The views of a scene show one set of named points, each view turned or mirrored, and shifted as a whole, with a little noise and some points left out.
(in the rows, 128 means zero)

Scene 1
View 1
Z_823: [160  84  89 164 173 172 129 159 159 154 171 121 127  95 140  84 165 106
 102  61 112 134 161 144 136 119 162 110 105 129 145  71 167  60  87]
Z_609: [154 151 157 106 153 142 195 183 123 136 133 172 155  57 166 129  19 132
 181  99 147 117 131  97 104  69 120 125  88  89 105 120 116 174 150]
Z_871: [145  92 138 120 146 127 147 184  91 117  99  77 109 134 163  44 111 118
 177  42 122 153 140 165 162  86  87 146 129  98 190 171 232  93 123]
Z_664: [ 98  84 180 116 162 132 149 142 130 123 129 112 130 131 168  70  81 103
 154  83 131 157 135 141 143 101 139 117 101 127 110 129 161 133 177]
Z_620: [122  88 129 104 179 111 149 153 106 146 124 106 119 135 126  68  82 114
 141 103 121 131 156 177 124  92 141 122 119 131 133 119 153  96 106]
Z_127: [118  95 129  83 187 112 154 141 129 152 136 104 135 117 133  79  79 121
 142  96 124 141 156 145 130  88 166  90 109 131 140 102 135 148 142]
Z_220: [155 123 143 150 151 173 164 176 143 135 150 161 148  66 174 110  85 118
 154  71 136 128 133 109 118  95 129 131  86 103 106 107 150 121 133]
Z_605: [117 104 186 137 149 151 158 165 131 118 133 140 136 108 179  91  71 107
 162  81 140 143 126 125 125  98 127 131  87 114  98 131 155 136 171]
Z_3: [136 100 141 146 159 180 143 150 178 136 176 140 153  74 180 105 121 106
 127  64 131 146 136  94 138 114 172  98  80 122 106  73 142 138 168]
Z_303: [ 95  95 193 114 164 128 160 143 130 128 135 142 140 116 168  93  48 106
 157 104 139 143 132 136 120  97 149 117  88 126  80 119 124 148 178]
Z_455: [118 102 172 156 153 174 153 147 168 128 166 160 151  87 182 107  95 101
 135  83 137 142 133 102 124 109 165 109  71 124  75  90 133 135 173]
Z_781: [126 121 189 143 145 163 169 168 140 122 144 168 148  82 188 116  53 113
 168  89 146 135 118 104 118  93 132 129  76 101  80 121 133 152 176]
Z_489: [152 131 153 114 148 150 176 183 119 126 125 138 143  75 178  99  62 130
 182  66 138 138 125 107 130  78 115 130  95  91 137 136 163 156 160]
Z_894: [151 100 126 146 153 161 144 169 142 130 139 113 129  93 173  75 130 114
 148  42 124 147 138 124 148 101 127 125 105 109 157 118 196 105 131]
View 2
Z_455: [114 132 157 134 149 190 163 141 159 134  96 141 149 132 138  88  31  53
  77 126  71 140 105 139  91 132 131 112 106 110 130 101 108 138 176]
Z_620: [136 112 143 155  94 138 181 160 140 168  81 138 115  80 160 158 130 128
  97 121 132 135 103 104 165 166  88 154 116 145 100 107 124 119 157]
Z_489: [127 142 108 137  83 107 136 154 140 164  82 172 138 143 134  98  60 103
  84  75 131 176  82 116 149 147 116 139 111 143 180 109 136  87 170]
Z_609: [129 145 156 149  86 113 128 152 166 160  55 209 136 141 144  88  34 104
  62  64  79 182  92 122 158 153 141 129 148 160 182  93 131  65 165]
Z_3: [132 127 126 130 143 169 162 144 149 133 102 127 132 159 133  98  44  75
  94 113 110 144 106 141 104 120 137 110 104 107 137 108 108 125 189]
Z_871: [126 132  56 146  67  90 168 160 101 177 113 119 123 113 149 140 145 134
 107 106 205 153  73  92 152 169  66 183  55 134 149 126 154 130 167]
Z_894: [143 132  76 147 116 127 159 151 123 149 106 118 111 155 143 127  90 109
 111 106 154 149  94 118 131 140 118 144  74 119 137 122 123 132 187]
Z_605: [107 141 133 135 102 146 151 147 142 158  94 162 156 112 140  89  62  85
  72 108 104 160  85 117 121 158 106 146  96 132 159 101 135 124 160]
Z_303: [101 128 171 131 103 170 166 150 163 157  81 172 161  85 140  91  68  80
  55 117  91 150  89 120 123 159  99 134 126 134 140  95 126 116 148]
Z_220: [139 149 119 159 123 128 137 145 143 146  82 161 121 157 157 109  49  93
  93  95  88 168 101 120 130 146 144 133 101 143 156 114 124 115 184]
Z_664: [103 121 137 121  93 161 176 151 144 160  96 140 152  91 133 104  93  91
  72 120 137 136  84 120 120 150  83 141 106 121 137 101 132 123 153]
Z_781: [111 150 143 140 114 147 139 148 160 151  80 180 159 132 141  75  33  71
  64  93  77 168  89 121 113 151 129 134 107 139 176 102 132 114 163]
Z_127: [141  97 160 130  97 151 187 156 157 161  78 136 117  99 130 138 103 115
  85 109 139 129  98 126 158 137  95 119 149 129 105  95 108  91 163]
View 3
Z_3: [ 79 120 149 159 116  77 148  83 125 143 112 167 185 105 133 138  97  87
 138 115 108  87 114  98 125  88 115 187 130 168 121 160  99 168 106]
Z_823: [116  89 175 141 138  93 171  77 110 138 138 146 171  91 176 147 112  87
 140 149 102 138 136 151 119 147 123 200 115 209 135 122   8 131 112]
Z_127: [109 143 156 151 131  56 189 117 148 123  98 116 152 119 170  83 101  58
 140 104 123 109 152 108 135 129 148 112 107 180 123 123  94 186 149]
Z_620: [136 129 137 146 144  67 197 111 135 152 129 107 117 111 186  91 110  66
 125 104 146 133 145 113 131 153 138 116 107 199 132  95  68 180 145]
Z_220: [ 69 131 115 142 143  60 139  84 112 161 134 148 155  67 128 145  86  92
 119 104 137 107 130  65  92 116 135 180 125 184 113 126  78 190  96]
Z_303: [ 94 156 108 162 133  69 179 107 162 158 133 141 151 131 133 101  96  65
 130  75 156  97 109  63 132  90 124 127 129 159 105 114 125 204 132]
Z_894: [113  93 151 146 130  80 149  80  91 168 110 134 131  77 161 125 110  99
 118 124 120 109 132 114 110 129 119 171 109 204 146 145  90 164  97]
Z_489: [ 78 135 118 140 139  46 135  90 103 164 103 124 122  60 136 113  85  94
 108  86 144  93 148  54  92 115 142 139 109 183 126 148 128 211 104]
Z_609: [ 43 167 101 135 148  25 139 100 136 142 115 133 147  62 119 122  62  75
 115  72 154  91 157  18  80 113 167 135 115 166  96 127 110 231 112]
Z_871: [166  84 140 145 139  78 163  81  69 201  99  96  51  66 183  84 132 105
  96 112 154 123 145 115 112 152 112 124  91 231 168 130 123 180 108]
Z_664: [121 127 130 163 122  78 180  98 139 169 117 134 127 126 151  91 110  74
 127  90 141  97 113  89 140  99 112 127 120 176 131 130 133 188 125]
View 4
Z_823: [105 150 196 171 137 148 105 126 159 139 125 147  99 160  85  74 139 121
 175  79 115 138 104 153 160 127  92 113 174 135 133 126 191  71 167]
Z_605: [104 104 178 120 117 118 146 110 173  82 115 114 135 132 155  87 118  82
 130 126 105 198 130 134 123 116  95 162  96  72 146 151 127 135 116]
Z_455: [ 98 126 198 163  99 142 154  82 174  92 151 111 109 160 150  54  95 113
 127 137 121 192 155 146 124 105  56 134 110  52 150 151 146 109  99]
Z_489: [124 127 172 114 140  92 105 129 177  86  80  94 115 128 165  90 135  63
 137 136 110 202 117 157 120 144  97 146  94 127 155 178  94 146 129]
Z_3: [103 126 205 160 110 129 136 100 183 103 112 104 106 151 146  50 121 106
 126 135 135 179 133 144 125 122  70 120 124  94 149 149 163 113 120]
Z_664: [ 97  84 173 121 112 127 151 119 172  90 112 133 148 124 152  97 121  75
 128 105  95 185 120 129 125 119 105 168  94  71 134 140 142 127 134]
Z_127: [100  97 166 148  93 124 134 144 170 138 117 146 139 130 159  99 115  62
 117  82 108 170 123 172 147 149  93 154  92  93 113 143 126 105 183]
Z_894: [113 125 193 132 145 117 105 126 172 101  82 116 122 137 122  78 150  94
 152 107 114 164  95 132 135 130 108 136 145 130 145 140 167 119 147]
Z_620: [102 105 152 120 125 130 126 146 152 121 122 162 142 126 122 129 121  68
 157  64  80 166 107 163 156 134 115 164 111 102 119 137 123 101 177]
Z_871: [115  90 170  81 172 103  99 148 166  83  48 130 157 103 115 125 180  64
 168  83  80 162  62 104 139 137 158 173 134 142 143 134 153 144 163]
Z_781: [114 133 175 125 129 110 135  99 172  72 126  91 108 147 168  77 105  87
 141 153 111 216 150 161 119 116  73 148  92  73 167 177  93 144  97]
Z_220: [123 151 182 137 146 114 106 108 167  91 117 103  96 151 134  78 123  95
 159 135 115 194 132 169 135 126  80 128 125 118 160 172 109 123 121]
Z_609: [130 149 154 126 128  92 108 123 170  92 114  89  97 146 185  90 105  54
 132 148 111 223 146 202 126 145  71 142  77 112 157 201  46 144 128]
Z_303: [100 104 163 124 101 129 159 107 164  90 141 125 134 136 167  96  95  75
 127 119  97 204 147 155 126 116  84 169  75  48 140 154 101 132 122]
View 5
Z_303: [158 100 141 128 151 116 151  87 103 100 168 129 152 154  68 122 167 109
 158 141 176 132 129 119 146  87 106 159 141  80 117 138  75  87 175]
Z_894: [137 104 108 111 171  87 113 136 102 111 167  81 110 142 112  97  84 158
 152 171 145 143 110 151  88  90 162 132 120 115 129 137  91 100 103]
Z_220: [139  99 106 138 168 118  96  96  75 122 176  98 141 140  89 134 112 151
 128 152 141 158  99 135 101 129 136 158 131  86 131 142  67  78 128]
Z_664: [154 106 138 109 160  96 156 118 116 100 163 116 136 144  83  98 145 116
 169 155 177 124 128 130 134  64 130 145 140 102 118 134  86 103 148]
Z_489: [171  83 119 112 165 106 145 102  65 126 169  78 142 126  93 120 117 142
 132 146 141 129  97 144 118 100 140 168 119  66 137 151  34  70 125]
Z_871: [177  89 114  64 173  57 190 179 101 112 157  81 107 119  96  62  80 154
 192 143 126 116  83 162 108  76 163 107 143 111 130 141  79 108  56]
Z_455: [117 118 126 148 166 131  77  73 106 102 168 130 144 158  88 135 149 128
 127 165 186 164 137 114 114  85 132 172 124 107 119 130 110  91 186]
Z_127: [168  88 128 146 134  78 162 121 131  74 184  83 118 179  85 130 132 119
 175 186 150 108 159 152 128 103 110 128 123 106 117 144  61  97 165]
Z_3: [124 112 117 144 169 113  80  94 100 108 169  96 127 156 106 125 116 137
 124 182 171 154 135 134  98  82 155 163 108 112 126 135 100  93 165]
Z_605: [151 105 129 110 170 114 134  97  88 118 161 123 150 133  81 111 141 128
 150 137 169 142 106 122 131  84 130 161 139  82 126 137  77  89 145]
Z_609: [177  72 117 141 152 121 137  73  47 122 179  82 161 135  77 154 139 133
 119 136 138 129 103 140 129 134 108 182 122  41 133 159   5  51 158]
Z_781: [148  99 125 130 167 134 113  70  67 123 165 118 161 129  79 130 149 127
 121 134 169 151 100 116 129  97 128 181 132  68 132 143  63  70 159]
Z_823: [116 115  94 154 155  85  72 136 137  85 194  91  89 180 107 130  72 167
 156 193 125 159 133 158  64 142 142  97 132 155 117 137 126 113 107]

Which points are out of place in each view (at most two, in the order of its rows)? Write none if all are in place.
view 1: Z_3, Z_455
view 2: none
view 3: none
view 4: Z_605
view 5: none

Scene 2
View 1
Z_848: [155 160 156  91 155  84 126 135 112 106 141 134 139 139 110 137 161 195
 161 166 108 156 137 123  89  96 152 112 203 163 130 207 133 143 130]
Z_940: [156 169 156  93 156  83 125 119 112 116 134 145 130 135 110 138 152 196
 164 152 104 161 133 134  86  83 162 105 227 158 109 220 129 137 127]
Z_540: [142 136 187 102 189  77 140 119 103  92 181 123 166 152 100 128 178 185
 148 144 108 136 115 116  80 105 101 124 175 158 109 179 156 118 101]
Z_917: [132 183 187  93 151  43 149  88 128 120 130 153 162 156 106 155 172 137
 126 189  88 165 110 145 117 135 123 114 182 197  92 202 135 103 147]
Z_927: [139 171 162  92 152  70 140 121 112 112 130 143 138 144  96 151 158 162
 149 178  97 152 127 135  98 112 136  95 201 176 119 202 133 122 137]
Z_599: [171 178 139  67 121  49 140 128 132 122 100 129 165 151  93 173 173 175
 150 240 112 176 139 133 133 151 189 116 182 199 166 222 127 161 185]
Z_618: [156 186 165  98 137  63 125 102 142 134 110 154 155 143 145 144 162 169
 135 189 101 189 127 139 121 114 167 140 202 186 104 229 119 136 163]
Z_829: [129 183 174  95 140  57 146 114 135 119 118 148 159 151 111 154 175 126
 124 211  91 156 124 130 119 146 115 115 165 202 121 189 133 113 159]
Z_85: [120 200 146  64 141  56 165 119  84 108 114 165 103 139  13 180 140 140
 167 177  80 127 124 164  89 109 146   9 238 179 112 209 131  97 136]
Z_774: [163 156 157  83 154  69 133 124 110 110 140 127 157 146  98 148 167 200
 158 178 112 160 130 126 103 113 157 117 194 170 135 211 138 145 138]
Z_892: [166 133 132 103 141 123 106 189 124 100 133 103 155 139 151 121 170 205
 158 205 127 149 170  81  91 123 145 154 162 168 200 180 138 183 152]
Z_738: [152 144 141 108 143 114 113 180 126 102 129 114 152 140 151 124 170 182
 152 206 118 145 164  85  96 130 128 145 159 176 185 173 135 168 154]
Z_669: [145 154 182 104 170  69 133 106 122 110 154 134 166 150 129 133 177 174
 137 163 101 159 116 122  99 108 118 139 181 175 101 196 142 118 124]
Z_476: [169 169 129  92 125  97 111 154 133 122 102 131 142 134 145 140 159 193
 158 207 114 173 160 114 109 112 186 136 195 176 167 219 120 175 172]
Z_880: [165 144 171 103 156  76 123 126 135 111 147 118 181 152 150 132 185 190
 137 193 120 169 134 108 110 126 138 166 161 177 138 196 139 152 149]
Z_607: [128 147 144 111 157 123 118 175 108  93 143 127 127 134 130 119 157 169
 157 173 106 128 161  92  72 104 107 115 179 162 161 169 137 145 128]
Z_195: [136 180 152 135 128 122  92 149 162 134  97 153 139 131 229 103 156 153
 125 198 101 180 165  96 108 106 140 185 178 185 137 202 109 156 169]
Z_503: [173 169 146  82 144  73 125 126 115 117 127 133 144 140 106 149 158 206
 166 177 112 171 138 135 101  94 184 112 218 168 133 233 126 155 145]
View 2
Z_195: [167 139 128 136 108  89 108 143 172  59 197 123 125 117 154 110  94 109
 180 154 156 127  82 178 186 170 115  99 176 137 135  71  64  50 110]
Z_927: [155 152 126 115 134 111 136 102 106  74 156 167 138  94 163 110 105 129
 128 131 117 147 130 131 140 122  95 139 140  96 147 157 120 115 107]
Z_503: [138 145 135  95 115 123 114  68  94  53 143 142 101  92 153  90 106 143
 130 123 122 152 134 156 161 142  81 145 142 102 149 110 134 103 137]
Z_848: [148 150 134 109 127 108 116  93 108  68 152 141 114  95 145  92  99 147
 135 136 127 137 122 131 155 123  86 135 143  90 145 123 135 112 122]
Z_892: [149 160 153 134  99  90  68 126 159  99 170 105  74 116 125 111  88 189
 164 122 148 109 102 136 181 154 118 156 190 127 187  95 118 105 130]
Z_917: [173 156 119 111 141 113 160  97 110  68 177 187 159  97 164 129 117  95
 109 144 116 152 130 140 161 114  82 141 119 125 150 189 105  85  92]
Z_669: [172 155 127 117 141 101 128  96 120  77 179 151 135  99 135 111 101 127
 117 158 141 130 108 115 172 103  70 129 123 105 143 158 129  89  98]
Z_85: [128 155 120 106 143 127 164  98  65  72 110 203 164  79 200 100 115 125
 125  97  76 175 176 129  72 116 110 152 139  59 139 186 130 171 117]
Z_476: [136 147 140 109  96 113  99 102 129  59 158 129  91 108 160 105 101 144
 156 118 126 142 122 175 172 171 109 148 176 127 165  80 104  91 139]
Z_607: [153 157 138 145 128  85  90 145 151 104 162 128 121 108 136  99  89 168
 163 133 141 115 104 108 141 120 120 132 178  86 153 121 120 130 107]
Z_540: [173 160 133 123 153  94 115  98 118  98 173 146 127  97 118 103  99 156
 116 159 143 118 106  82 164  78  69 135 125  83 148 175 156 114  95]
Z_738: [159 159 143 135 110  91  91 133 160  95 176 127 102 114 141 120  95 160
 158 130 144 120 103 136 174 148 118 147 181 129 175 116 104 100 117]
Z_599: [142 155 140 101  92 127 117  87 116  67 156 161  95 103 170 134 113 137
 127 101 108 153 147 183 174 180 109 187 164 160 197 132 101  91 137]
Z_829: [172 163 127 123 129 108 148 119 129  82 184 184 152 106 170 142 114 106
 123 134 117 146 128 147 161 134 106 154 140 139 167 182  91  92  93]
Z_880: [172 156 141 117 120 102 105  94 138  79 189 134 102 110 128 123 104 141
 124 148 147 125 101 138 205 130  79 152 141 142 173 136 119  68 110]
Z_940: [143 146 129 100 131 116 127  78  86  57 141 151 123  87 148  83 101 138
 128 135 122 149 132 133 144 118  76 129 132  78 131 126 144 116 123]
Z_618: [158 142 119 101 117 119 137  82 111  42 173 159 129  99 165 114 111  97
 131 142 124 154 120 175 176 151  81 129 131 132 140 121  98  65 116]
Z_774: [148 154 137 105 122 115 115  79 105  72 155 147 105  94 145 104 104 145
 122 131 125 140 127 134 165 127  81 154 138 107 161 140 136 108 123]
View 3
Z_476: [182 112 139 121 117 151  97 140  96 136 140 120 104 133 113 136 100 138
 120 120 180  99 102 140 118 125  96 118 149 162 137 135 154 114 113]
Z_738: [172 118 163 129 110 142 123 111  91  96 127 122 125 142 102 110  83 127
 132 136 154  98 114 151  98 124  86 117 112 139 125 107 116 106  86]
Z_848: [199 129 137 126 144 163 146 130  89 152  90 104 133 123 103 122 110 104
 112 114 182 115 128 150 103 120 127  75 128 161 106 115 136 129 101]
Z_599: [223 124 134  97 108 172 109 172 102 146 123 119 106 153 109  95 136 113
 148 130 189  69 107 136 131 129 115 138 156 162 170 169 138 155 101]
Z_540: [215 140 159 128 141 162 194 119  81 129  47  95 164 112  84  98 100  77
 127 127 165 108 138 160  87 121 139  53  83 147  89  84  97 131  95]
Z_85: [218 142  65 131 187 221 180 147  94 183  78 124 131 183 113  68 189  90
 107 111 225 137 172 179  98 122 140  67 177 179 107 149 136 182  44]
Z_618: [207 108 122 129 112 144 103 158  87 147  82 104 136 139  86 128 159 112
 117 136 192  85  95 161  95 128 106  91 125 197 135 129 121 115 132]
Z_940: [206 132 122 126 157 175 153 138  88 170  79 101 135 120 101 126 126  98
 105 109 196 120 131 152 103 120 141  60 134 171  98 118 144 141 111]
Z_917: [231 123 118 123 118 160 144 160  83 143  48 104 155 154  79  82 183  88
 128 148 195  80 114 172  86 129 123  80 115 189 133 130  86 137 107]
Z_195: [153  89 144 149  93 108  67 123  83 100 121 118 130 143  91 152 123 151
 102 150 170  97  78 166  81 125  54 105 111 186 126 103 115  65 134]
Z_774: [216 133 144 113 132 168 149 143  92 151  90 104 131 121 101 112 110  98
 128 115 181  99 121 144 112 122 134  87 127 157 122 125 132 143 107]
Z_892: [168 121 184 122 112 142 122 107  97  94 149 123 113 126 112 121  49 133
 136 124 144 103 114 137 114 123  88 123 116 120 123 105 134 108  89]
Z_927: [205 125 121 129 143 174 151 140  89 146  78 110 141 146  97  99 145 100
 118 127 191 108 132 166  93 124 120  77 130 171 115 123 116 139  90]
Z_880: [209 121 175 112 100 136 130 138  86 119  88 100 140 116  88 116  96 103
 140 137 160  74  98 144 105 130 114 101  97 155 136 111 108 114 124]
Z_607: [164 125 149 146 138 157 152  96  87 103 114 121 134 147 106 106  85 121
 114 127 159 131 139 165  89 121  91  85 113 136  92  88 117 108  63]
Z_829: [216 120 125 124 110 157 136 153  84 120  73 117 149 171  80  71 172 101
 138 155 182  78 114 175  88 132 106 101 118 178 147 133  84 131  90]
Z_669: [216 125 148 125 123 149 157 135  80 135  52  95 158 122  79 109 130  91
 123 136 174  94 116 162  88 124 128  66  94 170 108 100  99 122 117]
View 4
Z_829: [112  92 121 101 132 103 132  68 123 208 159 142 147  66 110  96 157 114
  96 143 149 165 103 114 114  79 124 101  94 123 130 148 180 124  84]
Z_880: [155 131 116 123 152 102 168  97 129 187 160 109 123  70 115 120 136  82
  80 137 138 139 100 121 116  92 105 111  90 104 182 144 125 156 112]
Z_85: [146  58 128 125 162 110  71  88 152 188 108 137 132  78 171 105 149 131
 186 111 108 180 140  83 128 101 186 130 127 186  72 132 234  81  47]
Z_618: [153 128 113 114 145 109 126  69 139 174 160 119 116  81 129  63 147  75
 115 141 140 151  84 107  80  92 122  92  84 132 169 110 186 124 111]
Z_927: [137  95 117 125 160 107 125  97 139 184 141 126 125  76 134 106 140 107
 138 125 121 151 115 103 122 101 139 116 106 143 135 129 180 119  81]
Z_848: [159 113 114 137 174 103 138 115 146 174 136 106 109  83 140 114 126  96
 136 120 114 137 116 106 117 109 135 122 105 137 158 122 161 124  91]
Z_503: [193 128 115 130 166 105 127  98 156 168 136  93 103  85 165 101 134  83
 132 119 113 146 113 104  98 105 141 115 104 149 162 119 170 127 109]
Z_669: [126  99 116 144 172 109 141 103 120 175 148 139 135  69  99 109 138  78
 128 137 129 143 103 110 131 101 115 118  99 108 167 131 153 143  97]
Z_774: [174 112 121 134 163 104 135 100 143 182 137 106 122  73 148 119 137  89
 123 121 119 151 118 110 119 103 134 120 103 135 154 138 155 136  99]
Z_540: [126  86 119 165 187 104 145 129 120 180 132 140 141  59  97 146 124  82
 146 127 118 135 122 110 161 109 121 141 112 107 157 145 135 151  84]
Z_738: [134 137 106  96 149  92 188 125 149 201 156  85 103  87 130 129 122 140
  68 127 123 119 114 130 114  90 120 112  90 119 165 139 123 134  87]
Z_195: [102 155  90  76 148  95 194 107 145 179 183  96  78 110 106  62 122 125
  70 147 138  98  72 127  75  86 102  79  66 112 199  92 152 115 103]
Z_892: [161 158 105  95 153  89 202 140 160 198 150  61  91  91 145 148 116 137
  60 116 111 106 120 135 116  94 121 117  92 119 176 145 102 139  96]
Z_476: [180 154 108  94 144  99 161 100 164 184 152  72  86 100 167  96 131 114
  86 122 118 127 106 118  81  93 134 100  88 147 170 117 154 121 108]
Z_607: [111 118 104 113 174  90 181 154 149 190 141  99 101  91 125 143 111 150
 111 117 106 107 124 121 134 103 132 128 103 129 152 134 131 115  64]
Z_599: [204 129 126  87 117 106 127  56 151 208 151  86 123  74 178 101 157 103
  69 125 139 173 113 116  83  80 138 100  94 151 133 154 172 133 106]
Z_917: [119  82 123 119 145 112 111  65 117 189 154 155 151  62 104  88 157  84
 128 145 148 175 100 104 119  89 123 105  99 126 136 139 190 128  93]
View 5
Z_917: [115  80 114 128 128 144 152 138 111 191  90 134 106 129  96 135  99 147
 102 115  86 135 175  51 123 155 126 125 114 196 131 109 109 116 146]
Z_880: [112  69 110 113 120 128 155 150 126 146 112 120 126 132  93 124 123 151
 150 183 110 109 169  99 133 146 149 157 161 162 144 162  89 153 134]
Z_195: [ 63  55  96  66 101 142 182 120 172 139 121 101 149  86  98 105 104 168
 174 181 131 132 146  71  93 158 104 199 178 171  74 151 110 173 135]
Z_738: [102  76 117 108 123 112 125 131 174 121 137 110 127 116  96 106 128 160
 166 173 122 144 165 108 131 127 132 172 163 142 118 154 109 173 130]
Z_940: [ 90  68  93 141 136 150 102 107 125 147  78 124  92 111  83 136 130 145
  60 142  86 142 128  87 113 157 167 142 138 150 123 151 101 145 119]
Z_618: [ 87  49  88 102 132 148 171 128 123 180  73 124 128 119 101 124 128 150
  98 151  85 129 147  70  98 166 121 155 154 186 108 143 109 139 144]
Z_599: [121  48  98 113 177 103 146 139 151 170  78 131 137 157 121 105 177 139
 106 143  63 146 168 122 122 124  96 136 158 177 122 150 130 145 162]
Z_669: [104  83 112 134 111 148 138 132 112 155 104 122 102 118  79 141  92 153
 113 153 104 121 161  69 129 158 165 143 132 166 140 138  85 136 123]
Z_848: [ 91  72 100 134 132 140 107 113 138 141  95 119 101 111  80 128 127 150
  89 150  95 143 139  96 120 146 163 150 150 145 123 154 103 154 119]
Z_540: [118 102 122 155 108 144  98 132 108 135 119 121  79 117  70 149  86 149
 112 153 115 125 164  76 145 149 193 138 123 146 163 139  79 140 108]
Z_892: [102  70 114 107 132 103 113 129 182 104 137 105 128 118  92 102 146 158
 170 196 125 137 157 136 134 116 145 181 183 122 123 178 103 191 123]
Z_503: [ 91  50  85 125 151 137 119 115 134 148  71 125 111 122  91 123 154 141
  70 158  78 139 129 108 108 150 151 148 160 155 120 169 108 155 128]
Z_85: [104  88 107 174 171 133  55  86 151 172  74 134  66 117  91 133 130 141
  17  60  57 200 141  74 110 129 133 106  90 169 108 106 144 120 139]
Z_607: [ 94  96 122 130 115 123  86 107 179 110 144 103 100  93  81 119 104 163
 147 156 130 157 154  95 128 125 155 169 147 129 115 145 106 174 114]
Z_476: [ 84  46  88  97 148 121 139 120 170 138  95 114 135 120 105 103 161 152
 120 174  92 146 135 118 104 136 117 171 177 150 101 170 119 173 139]
Z_829: [117  82 122 121 131 125 148 140 140 178 111 125 116 133 104 126 104 151
 134 117  94 145 186  64 122 141 108 137 119 195 124 107 119 125 152]
Z_927: [105  79 107 137 135 135 111 117 139 160  94 123  99 115  89 130 117 147
  88 124  88 151 153  78 118 144 142 138 126 166 123 129 113 138 131]
View 6
Z_607: [134 112 130 113 114  89 121  95  97 102 122 142 102 126  87  80 137 105
 166 103 121 164 153 147 172 151 173 108 143 114 100 128  96 109 152]
Z_599: [164 142  61  92  94 175 168 121 113 112 154 159 162  75 128 158 171 161
 134 130  74 159  98 199 163 118 150 120 133 137 130 148  99  76 182]
Z_917: [104 200  99 109  92 150 139 134 132 143 140 145 132 121 139 162 176 135
 174 136  97 153 120 197 140 173 131  69 115 117 161 130 122 131 153]
Z_503: [134 101 119 108  93 150 160 122 111 103 149 144 143  98 148 122 193 158
 120 124 125 173 131 175 124 157 141  97 123 129 122 145  83  94 190]
Z_195: [130 141 125 108 103 130  87 111 172  62 147 104  75 162  95 121 157 135
 157 133 103 195 148 192 134 111 195 125 177 112 136 103 111  37 172]
Z_940: [113 112 133 111  96 136 154 119 107 119 144 144 139 107 154 116 192 141
 137 124 141 171 144 164 122 178 133  79 111 120 124 143  89 125 176]
Z_540: [ 95 136 143 123 106  91 129 136  85 129 106 149 110 129 129 103 164 137
 180 122 116 108 140 159 136 205 129  82 113 125 116 127 103 152 147]
Z_618: [119 155 111 106  91 165 135 132 148 103 154 129 125 122 143 155 189 156
 140 144 105 176 126 201 115 145 148  93 136 118 152 126 107  84 180]
Z_892: [161  84 111 107 116 100 122 108  98  69 119 143 101 115  79  83 138 146
 148 110  88 140 133 162 171 124 178 151 163 134  86 124  90  60 168]
Z_774: [129 118 111 108  99 134 150 128 100 115 135 152 139 100 135 121 178 154
 144 124 113 143 128 172 137 167 138  98 121 132 118 138  96 108 174]
Z_738: [146 120 108 107 112 109 119 111 110  85 124 142 101 121  86 104 138 132
 163 116  89 151 133 169 171 129 177 132 155 126 107 122 100  73 162]
Z_848: [124 111 127 114 102 127 145 117 107 109 134 143 128 110 134 107 176 136
 142 119 126 162 142 165 135 168 146  95 121 124 116 137  89 112 174]
Z_476: [158  97 103  98 101 147 142 112 127  80 154 139 127 105 116 118 171 151
 124 124 102 182 130 182 146 118 170 129 151 130 116 134  89  52 188]
Z_880: [122 133 115 113 102 123 122 142 116  92 120 142 105 129 114 126 161 168
 162 133  82 113 118 188 136 158 152 126 146 134 120 118 106  82 165]
Z_927: [120 149 112 107 102 136 148 115 108 131 141 146 138 108 132 127 172 126
 157 124 121 171 138 173 148 165 140  77 115 117 134 140 102 127 161]
Z_85: [125 172  91 101  97 153 185  96  91 177 158 166 180  70 153 140 178  92
 148 113 142 212 137 159 174 173 125  35  80 109 142 171  97 176 159]

Which points are out of place in each view (at most two, in the order of its rows)? Write none if all are in place.
view 1: Z_940, Z_738
view 2: Z_599
view 3: Z_618
view 4: none
view 5: none
view 6: Z_85
